Points on a hilly landscape, in no order, each with its height.
A ball rolls from a point to the lowest of its 4 nearest points, and stops where none of them is lower. Distance is the straight distance between rows; heights are no part of it.
fos height 5.36: [ 17 -14 -17 -22  -5  -4   6   8 -20 -16]
Menat height 2.89: [-33  13  46   7 -22  -7  -8 -28  -6  25]
rur height 2.81: [-14 -10  19 -16   2 -16  -1   7  -5  14]
vusa height 4.11: [ 11  -9 -17 -10   2  -7  -4  12 -11  -8]
suziz height 2.08: [  6  -6   7   0  17  -3 -11  20   9  37]
Reb height 6.69: [-23 -19  26 -40 -24 -25  19 -16 -18  -7]
dez height 4.12: [-15   9  24 -21  -5 -12   6  14 -23   7]
tid height 1.95: [  8 -18 -22   2   1 -11 -14 -28  20 -18]
lim height 2.80: [ -1  15 -23  19  -1  15  19 -11  12 -49]
nid height 6.12: [ 26   3 -11 -14   5  14   9  34 -40 -12]
sol height 3.63: [-28   5  44 -17 -23 -19   2  -9 -16   9]
ninok height 2.46: [  3 -19 -21  -3  -3 -17 -10 -40  25 -25]
seku height 5.98: [ 19  -8   2 -37  -8   3  31   1 -37 -12]
boz height 2.53: [  4 -20 -13 -16   2 -15  -9   2   0   2]
kem height 5.35: [  3 -29 -16 -35 -11 -28  -1 -28   7 -16]
bon height 1.61: [-11  27 -11  23   6  17  31   5  16 -58]
Ves height 5.09: [  8  10 -28  44  14  24 -11   2  27  -4]
Luzi height 1.59: [ 13 -16 -14   4  15   3 -10   7  17  20]
nemot height 2.85: [  5   4 -29  18  -2   3   2 -14  12 -39]
Rek height 1.78: [-18  18  30   4   8   2  -3  23 -18  23]
zepur height 2.56: [-28  -3  47   4 -12  -3  -5 -11   9  46]
Kamek height 1.98: [-21   0  29  -4   5  -9  -3  15 -10  25]
nutot height 2.31: [ -4  37  27  -3   8  10   5  37 -34  11]
gunom height 1.65: [-28  36  39   8  -4   1  -6   7 -18  25]
Zek height 6.39: [ -1 -15  17 -43 -11 -17  22  -4 -31  -5]
zago height 3.70: [-27  32  41  13 -28   0 -24 -40  -9  28]
deg height 5.24: [ 23   3 -19   4   7  12  -6  26 -19 -11]
seso height 3.98: [  0  15  19 -20   2  -3   9  27 -38   0]
kanan height 3.90: [  5  -1 -29  19   3   6  -8  -6  14 -14]
bolo height 2.14: [-23  -3  36  -4   2 -11  -5   7  -4  29]
Sop height 5.07: [  1   0   9 -18   4  -7   2  23 -25   0]
muk height 1.23: [ 12 -35   7  -9   5 -13  -5 -16  46  43]
Fodo height 3.21: [ -8 -34   0 -23  -1 -26  -7 -13   8  10]
dero height 3.99: [ 21   0 -28  -3   0  13  -2  18 -17 -18]
Los height 4.81: [-17   0  34 -31 -24 -19  20 -11 -29  -5]
Fifun height 1.18: [  6 -27   0  -4  10  -8 -11 -13  34  32]
Selu height 1.11: [-26  27  39  -7 -20  -6   0  -5 -20   9]
zus height 1.87: [-32  15  41  -4 -20 -12  -4 -11 -13  18]
lini height 2.84: [ 23  10 -36   6 -12  23  28   5 -15 -43]
sev height 4.40: [ -2  18 -24  38  15  18  -3  -7  24 -23]
posul height 3.96: [  8  10 -19  36  11  18 -12  -9  34  -3]
nal height 1.25: [ 16 -19 -17  12  12   0 -14 -12  39  20]
pifi height 6.48: [ 19  13  -7  -6  12  10  -3  37 -32   0]
bolik height 1.24: [ 23 -25   4   7   5  -3  -7  -3  44  45]
pepig height 0.86: [-28 -16  30 -14  -4 -20  -3  -7   8  32]
Goton height 5.41: [  9 -20 -19 -28  -8 -19   3  -9 -10 -17]
Ravif height 4.99: [ 26  -2 -13 -21  -1  10  21  17 -31 -15]
buf height 3.36: [-17  10  38 -24 -20 -13  15   3 -32  -3]
dibir height 7.04: [ 15   8  -8  14  21  14 -15  40 -19  21]
Gelu height 3.46: [ 25   3 -30  -4  -3  15  16   7 -17 -33]
zube height 1.44: [ -6  -5 -18  13  -1  -2  -2 -39  25 -38]
suz height 3.84: [ 13   6 -35  15   2  10  -3  -2   1 -26]
Niso height 0.82: [  3 -25 -13  -6   4 -11 -13 -15  21  11]
bim height 3.56: [  0   4 -22  25   8   8  -3 -17  25 -22]
Vekel height 1.35: [ 10 -13 -15  21  11   2 -11 -29  41   0]
gade height 2.30: [ -4 -21  11  -3  10  -6  -9   8  11  37]
lapi height 2.26: [-19  21  -2  30  18  10  22  -6  24 -52]
lil height 4.36: [  6  21 -32  30   6  23   8  10   5 -33]
lovaz height 6.40: [ 15   4 -18  11  16  11 -15  29  -8   0]
Badet height 1.90: [ 20  -2 -33   0  -3   8   3   1  -8 -26]
Sif height 2.59: [ 23  -7 -16  22  18  18 -13  16  25  32]
Nevog height 1.80: [ 11  21 -37  14  -2  22  18   1   0 -48]
Gatu height 1.33: [ -5 -23  29  -8  -5  -7   0   0  35  53]
loz height 5.39: [ 17   8 -25  40  21  30 -13  14  25  14]
Dom height 3.59: [-30  39  39  15 -26   4 -11 -23 -13  21]

Where does a ball stop that starts at each point below?
Reb | Selu
dez | pepig
Goton | Niso
Kamek | Selu
Sop | pepig
deg | Badet
nutot | Selu
bim | bon
dibir | Niso
Los | Selu
kanan | bon
Sif | Niso
nid | Badet

For each start below, name every point that the ball comes to, in order.
posul | bim nemot lim bon
loz | Sif nal Niso
lovaz | dero Badet
Vekel | nal Niso
vusa | boz Niso
sev | bim nemot lim bon
Zek | buf Selu
